A landscape with many valleys, sampled at points; each row gives a point and its height.
From any point a ball rolls to the lowest of the 2 points nearest to it. It stops when none of these is lower. Distance is the straight distance between rows; heights are no part of it.
lugus: [ -9   6  17 -31 -19  -5 -42 -27 -13  35 -25  55  -5  -2  27   6   6 -39
 -39  17 -35  15 -14  31  20  40  -8   8   6 -15   9  -2]  (h 85.4)
Bise: [-19  31  17 -38  -2 -37 -40   3 -10  30 -20  29 -36 -10   7   8 -19 -22
  -4  14  11  -7 -14   8 -23  21  -9  13  -9  31  12  20]  (h 90.0)
soni: [-27   9  24  17 -52  11  19  17  -1  25  -7 -38 -11 -17 -13 -25  -1  22
   4  23  -4 -12   1 -21 -11 -34  14   1  -4   0  14 -25]  (h 54.4)
todin: [ -3  -8  16   8  32  44 -36  15  18   1 -18   0  50  10 -13  19   0   8
  -6  10  15   8  -9  34  -2  -7  -8  -9  -9  21  -6  26]  (h 71.2)
Lida: [-15 -32  -6  17 -24  -5  16   3 -32   7  -9 -32   9  -6  -3  37   8   5
  -1   0 -19   9  14 -14 -31   2 -32  10   4   1  11 -19]  (h 63.7)
Lat: [ 16 -13 -28  -3   9  -2  14 -17 -10   3   6   0  21  24  35  15  41 -21
 -13  15  -3  10  -2 -12  -9  21 -31  11  -4 -28  16   6]  (h 57.1)
dom: [-30  16  44  -2 -45 -13 -11   7 -10  17  11 -17 -18 -41 -18   8  -8   5
 -10  28   7 -16 -11 -18  -8 -18   6   9  -8  20  21 -16]  (h 49.8)
sug: [ 17  19  25 -14  -7  -2  18  10   0 -24  20 -31 -29 -16   4 -14   0  20
   4  17   7 -10   9 -27  -6 -26  37   2  15  18  28 -16]  (h 75.7)
Nozaz: [ 30  22   7  -1   5   8   9  28   1 -30   7  22   9   0  -1   9   7  -9
  -5  13  19 -21 -31  -2  -2   5  29  -9   7  -9 -16  12]  (h 70.5)
bivek: [  7   0   4 -21  -2   2 -15 -13 -11  26 -37  77 -17 -11  14 -12  12 -17
 -16   7  -9   1   0  15  28  32 -21  20  25 -29   2  18]  (h 82.4)
vapu: [ -9  23  49  -3 -21 -14  22   9   4 -26  25 -24 -29  -6   0   7  28  12
  26  23  27  17  14 -10   6 -27  15  10  22   9  27 -20]  (h 72.6)
nes: [-16 -17   5   2 -23  -6  -2 -24 -24  22  13 -19  -5 -38 -15  21 -13 -21
  -4  -3 -21 -19   7 -25 -17   5 -33  26  10   0   1 -16]  (h 57.9)
Boma: [ -8 -39  -9  17 -19  -5  12   0 -20 -32 -36 -41  -5   9 -11  63   5  32
   5 -14 -11  18  22 -39 -28 -16 -11 -16   9  -7   9 -18]  (h 69.8)
musip: [-27  26  -8  10 -26   1   2  60   1 -13  28   7  -4  27   4  13 -10 -12
   6  17  23  23 -14  16  -9 -14  32 -17 -19   0 -10  -2]  (h 63.6)
pubi: [ -5 -27 -30  -2  35   3  31 -14   6 -14  17 -16  24   9   2   4   7  41
   5 -50 -12  15   7  17  -4  10 -12   5 -13  17  -1  10]  (h 36.9)
fupak: [ -9 -42 -22   4 -10 -18  32  11 -38 -10  -4  37 -26  -1  14  10  14  13
  -2  -4 -26  36  34  -8  -5  18 -18  -1   6  20  23 -18]  (h 51.9)
Zuka: [ -2 -26 -60   4  23   2  15 -31   5 -12   3  -8  16  28  20  35  15  26
   3 -49 -19  22  23   6  -3  24 -35   2 -15  -4  10   4]  (h 46.1)
pufil: [-27 -15  45 -39 -47 -12   5  16 -26  -2  -2 -23 -47 -24  12  20 -54  -7
   4  18 -14   7  41   1 -18  -7  27  -8  11  31 -18  -5]  (h 83.1)
kalef: [-10  26  21   5  25  34  -8  18  33  10  -2  -1  -7  24   9 -34 -10  15
  15  49  38 -23  16  30   6 -28  18 -40 -26  20 -15  29]  (h 57.2)
zuf: [-18   5   4 -14   8 -19  12  18 -13   6   6   5   7  31  36  -1  47 -14
  -8  24   4  23  -3  12  -5   7  -9  22   6  -5  12  -3]  (h 62.6)
kek: [  9 -21 -15  36  16  10  13 -19   4   7  11 -37  26  17 -18   0 -22  -8
  14 -24   5  -9   7 -21  -4  -6 -37   3   5 -30 -30 -22]  (h 41.3)
nobo: [  5 -35   3  12  10  45  11 -17  14 -10 -11 -32  -4  19  -3 -15 -19  36
  16  13 -10  -4  49 -24  -3 -65  25 -55 -14   7  -3   4]  (h 39.6)
Dira: [ 19 -16 -33  10  -4   0   7 -23 -16   8 -14  35   8  14  51   2  35  -9
 -27  13  -4  35   7  18   9  40 -28  10   2 -16  37  -6]  (h 50.5)
reve: [ 32  -6 -24  38   5   3  15  -1   2 -20  20  -1  23   2 -23  16 -13 -19
  18 -18  18 -10   1 -15   2  -7  -7   1   1 -14 -18   1]  (h 29.6)
Zupa: [ -2 -12   9   8 -14 -19 -40  -6  19  -6 -19  10  19 -11 -43  19  28 -30
  -9  14  -1  -2 -46  -2  16  16 -19   5  -5 -25  -2  -9]  (h 38.9)
Vopo: [-22   2  31   8 -32 -13 -16  12  -5  -1   0  14  12 -21 -22  26  22 -12
 -16  28   7  -8 -34 -17  -4   0 -13   8 -10   1  15 -12]  (h 45.2)
nafo: [ -1  -1 -31  34  -2   5  14  -4  20   9  13  -9  26 -15 -28 -19 -29   9
  17 -45  -1  -5  -3  20   5   1  -3  11 -12   2 -18   5]  (h 15.4)
nanos: [ -2  -1  14  35 -18  27   4 -17   7  19  -3 -21  17 -27 -17 -28  11  18
 -10   8  14 -20 -24 -40  -2 -25   4   5  -6  -1   9 -23]  (h 57.7)
porom: [-10  27  -6   4  23  -2 -33 -16  43  18 -20  11  32   7 -29  -7 -12   6
   6 -38  -1  -4 -29  47  30  -3  -8   0  -9 -21 -36  47]  (h 81.4)
vot: [-19  -1  -1 -11 -19 -34 -17 -26   2  27   9  -3  14 -37   2  -8  -4 -24
 -22 -17 -27   1 -10  28   9  44 -23  33   1  21   9  -9]  (h 32.1)
befe: [ 25  49  -4   0  -5  -5 -40  39  16  -2 -26   7   4  -4 -22  -1  -9  -8
  -4  -2   1   5 -50  29   1   5  36 -27  -6 -16 -20  27]  (h 39.0)
nupot: [ 11 -22   7  -3  53  22  12  -4   7 -18   4 -22  36  31  18  -2  33  13
  -2   8  11 -13 -13  18   2   1  -1 -12 -16   6  -2   6]  (h 37.0)
luru: [  0   9   4  -7  30  39 -50 -18  30  27 -20 -11  51  11 -15  -2  -5   2
 -15 -10 -20   6 -23  48  16   8  -9 -12 -16 -20 -18  27]  (h 76.6)
pel: [ 22  -5 -32   0   1  39  19 -21   3   4  -5 -28 -12  21  20 -21 -42  11
   1   8 -15 -13  38 -11   6 -54  52 -73 -10  -3 -12   6]  (h 25.3)
rugin: [ 26 -17 -43  22  -4   6  -2 -40   2   1 -12  36  -2  11  42   4  12 -14
 -10   1  12   3  27  -1  27  47 -48  24  10 -32  26 -28]  (h 42.5)
dit: [-19  -2   9  13   3  26 -20  49  17 -10  10  12  26  11 -15  21   5  -2
   6  17  27  16 -14  21  -9 -16  11 -12 -24  15  -6  17]  (h 67.1)
mego: [ 16  31  -3  16   0 -33 -23  -5  24  -3  19  11   3 -13 -20 -24 -27 -27
  13 -23  17 -29  -2 -12  20   3  -8  37  17 -20 -30 -15]  (h 48.4)
bup: [  8 -15  22 -31  15 -16  13  -1  -5 -26  25 -30 -22 -11 -10 -18   3  22
   4  -8 -22  -2  17 -39  -2  -1  15   6   6  23  26 -11]  (h 78.3)
giko: [  3 -35  -3   6 -23   5  20  32 -17 -45  -3 -51  -7  -6  -9  25   0  39
  15 -16 -27  31  34 -13 -18 -16  13 -18   1  11   8 -19]  (h 75.3)
gim: [-28   2  21 -31   6 -27  -6   4 -22  19  -5  34 -25  14  40  -6  27 -24
 -12  35  10  25  14   8   2  10  -2  25  12  24  23   1]  (h 65.8)
lag: [  1   1   9  26  -5  13 -20 -26   4  16  14 -17  12 -36 -19  -1   5 -12
  -3 -11   5 -28 -23 -32  -4  -7 -31  26  13 -18  -4 -27]  (h 51.1)
Dumez: [ 10  12 -16   2  26  15  34   9   7  -6   6  -8  -6  -2  -1 -38  -5  39
   5 -26  -6 -16  -8  12 -11 -17  32 -12  -6  13   1   9]  (h 35.3)
Guliz: [  8 -36 -10  26  42  40  13 -29   3   3   2 -42  16  17 -13 -11 -21  22
  10  -8  -1 -12  16 -20  -7 -32 -16 -31 -13 -10 -16   0]  (h 51.2)
Tomi: [  4 -18  -6  -4  60  16  18 -10  10 -19  16 -11  13  13  -1 -19  -1  38
  10 -18   2  -4  11  21   5 -19  11 -27 -27  29   1  26]  (h 27.3)
Govu: [  1  15 -10   0 -30 -13  13  37 -15 -10  18  47 -14   0   2  14  -5 -26
 -13  18   6   9 -17  -8  -9  10  19  -4   0   0   4  -1]  (h 67.0)
saz: [  9 -10   1 -15 -42   0  29  30 -33 -25  19 -34 -15 -33   4   1 -27  14
  -7  -3 -31  18  25   2 -11  -2  26  -7  14   8  -7 -17]  (h 79.1)
nokob: [-22  10  17 -22 -32 -33  23  33 -33  -2   9 -16 -37 -11   6  -6 -35   7
   3   1 -23  14  28   4 -25   0  19   2  15  20  -6 -15]  (h 81.1)
kas: [ -3 -27 -26   1  15 -12  24  26 -12 -33   9  12  -1  24  -1  17  23  25
  11 -23 -14  38  20  -5 -11  -3   4 -10 -13  18  14   2]  (h 45.4)
Kena: [ 37  -9  21  -5  17  13  -5  -3  -4 -29 -16  31  16  -1  -2  18  37  -9
  -1  10  11 -19 -17 -27   6  11   1   7  30 -22 -26  12]  (h 74.4)
Tovel: [-29  29  17  27 -16  27   3  31  39  17  -4 -22 -11  27  -5 -30   1  11
  28  31  35  -1   0  11   3 -39  22 -23 -21   5   4   2]  (h 62.5)
peza: [ -9 -12  15 -53   8 -24   4  -4 -16 -15  20  10 -46  -3   4   3  -8  -2
   8  -4  -6   9  28 -21 -12   8  21  13   4  37  24  10]  (h 80.7)
kuvug: [  9  16  13  13  27  22 -14   7  25  14 -29  -6  17  14  -8 -39  -4   5
   1  22  28 -37 -32  18   7  -2  18 -35 -27   0 -28  30]  (h 50.9)
zeka: [  5  48  -5 -28 -19 -29  -9  11 -11   9  10  17 -34 -22   4   3 -50   2
  -2  -7   8  -8  -5   1 -27  20   7   9   0  24  12   9]  (h 92.1)
vefid: [  3 -23 -10 -26   4 -16  10 -35 -23  29   0  34 -25  -1  11  -2  -2 -34
  -4  22   4   4  26 -31   8  16 -33  21   6 -15  18  20]  (h 85.8)
gav: [-34  -3  25 -39  -7 -18 -56 -12  -1  36 -27  52 -31  -9  13  15   3 -40
 -23  31 -20  -1 -22  20  10  27  -6  -1  -7  22   9  -1]  (h 87.6)
zit: [-31   8  44 -19  -8 -30   8   6 -11 -16  16   6 -46  15  17  10  34 -16
  24  31  22  27  26  -8   6  -8  -1  20  26  19  22 -16]  (h 69.2)
maba: [ 33  13 -35   4  -9  21  29  -3  -5  -2   3 -40 -10   2   9 -21 -49  11
  -3 -17 -19 -11   4 -14  -1 -28  43 -42  12 -30 -12 -10]  (h 38.8)
lilo: [ 30  42 -47  -3   4  13  29   6   4   3  15 -20 -13  -1  28 -22 -29  29
  -7 -22  -1 -10  -9  16   4 -15  45 -37  -7   5   2   4]  (h 42.4)
zura: [ 25 -10  17  19  46  26   1 -20   7  -3 -13 -14  34  13   2 -22  17  -3
  -3   7  26 -36 -29  13  12   4   1 -17  -4  -6 -30  10]  (h 44.4)
bobi: [-23  -5 -20  23 -19 -25  10   0   2  15   5   2  28 -29 -17  -9  -1   3
  -7 -42 -16  17 -17  34   6  28 -16  26  -8  18  -6   3]  (h 25.6)
Zat: [ -9  43  16  15 -21   3  -1  39  13  11  -4 -19 -14  -1  -9 -25   5   9
   6  27  23 -15 -27  -2  -9 -19  26  -8 -11   2  14  -8]  (h 59.0)
Gon: [ 15   3  -6  -2   9   1  -2  -8   4  -1 -21  58  20   8  -1   2  19 -17
  -3 -18  -6 -13 -10  11  21  27 -17  27  26 -31 -18   8]  (h 78.9)
luv: [ 16   8   4   6   5  -2 -46   8  29  -5 -30   1  19  -5 -57  -2   4 -19
   6  -2  -4  -4 -50  15  18   9  11 -13  -5 -36 -26  11]  (h 29.7)
Nebob: [ 30  -8 -29  12  14  -3 -20 -45   9 -12  15  14   4  19  39  13  25 -21
   0 -13   8  -5  27 -29  16  24 -49  35  20 -32  -5 -40]  (h 32.2)
Zime: [ -2 -19  -9 -45  16 -27   7 -36 -16   2  14  19 -34  -4  -7   2 -13 -17
   7 -16 -16   1  32 -35  -2   9 -11  20  12   2  18  16]  (h 83.2)
Pulut: [ 12   1  -4  10  15 -16 -20 -24  14  -3  21  15  14   2   9  -5   4 -24
   8 -25  12 -22  20 -18  18   5 -39  55  24 -20 -23 -32]  (h 41.4)
Kisa: [  3  33  -7   5  19 -11   4   3   8   6 -17  23  20   2 -13  -2   0   8
   2 -42   2   4 -35  37   5  -1  10   8   6  -4 -21  45]  (h 84.7)

Call two points neighbours if one is among the 2 nearest of the other. Go from one point of each pair to the other, from neighbour to neighbour, staying as low as possible. Name the highest point that can't be avoided.
nafo / pel -> Guliz
Tomi / pel -> lilo
luv / lag -> nanos

For each start below, name the point where the ball stops.
Zat -> luv
Bise -> musip
sug -> Nebob
nokob -> lag
pufil -> lag
porom -> musip
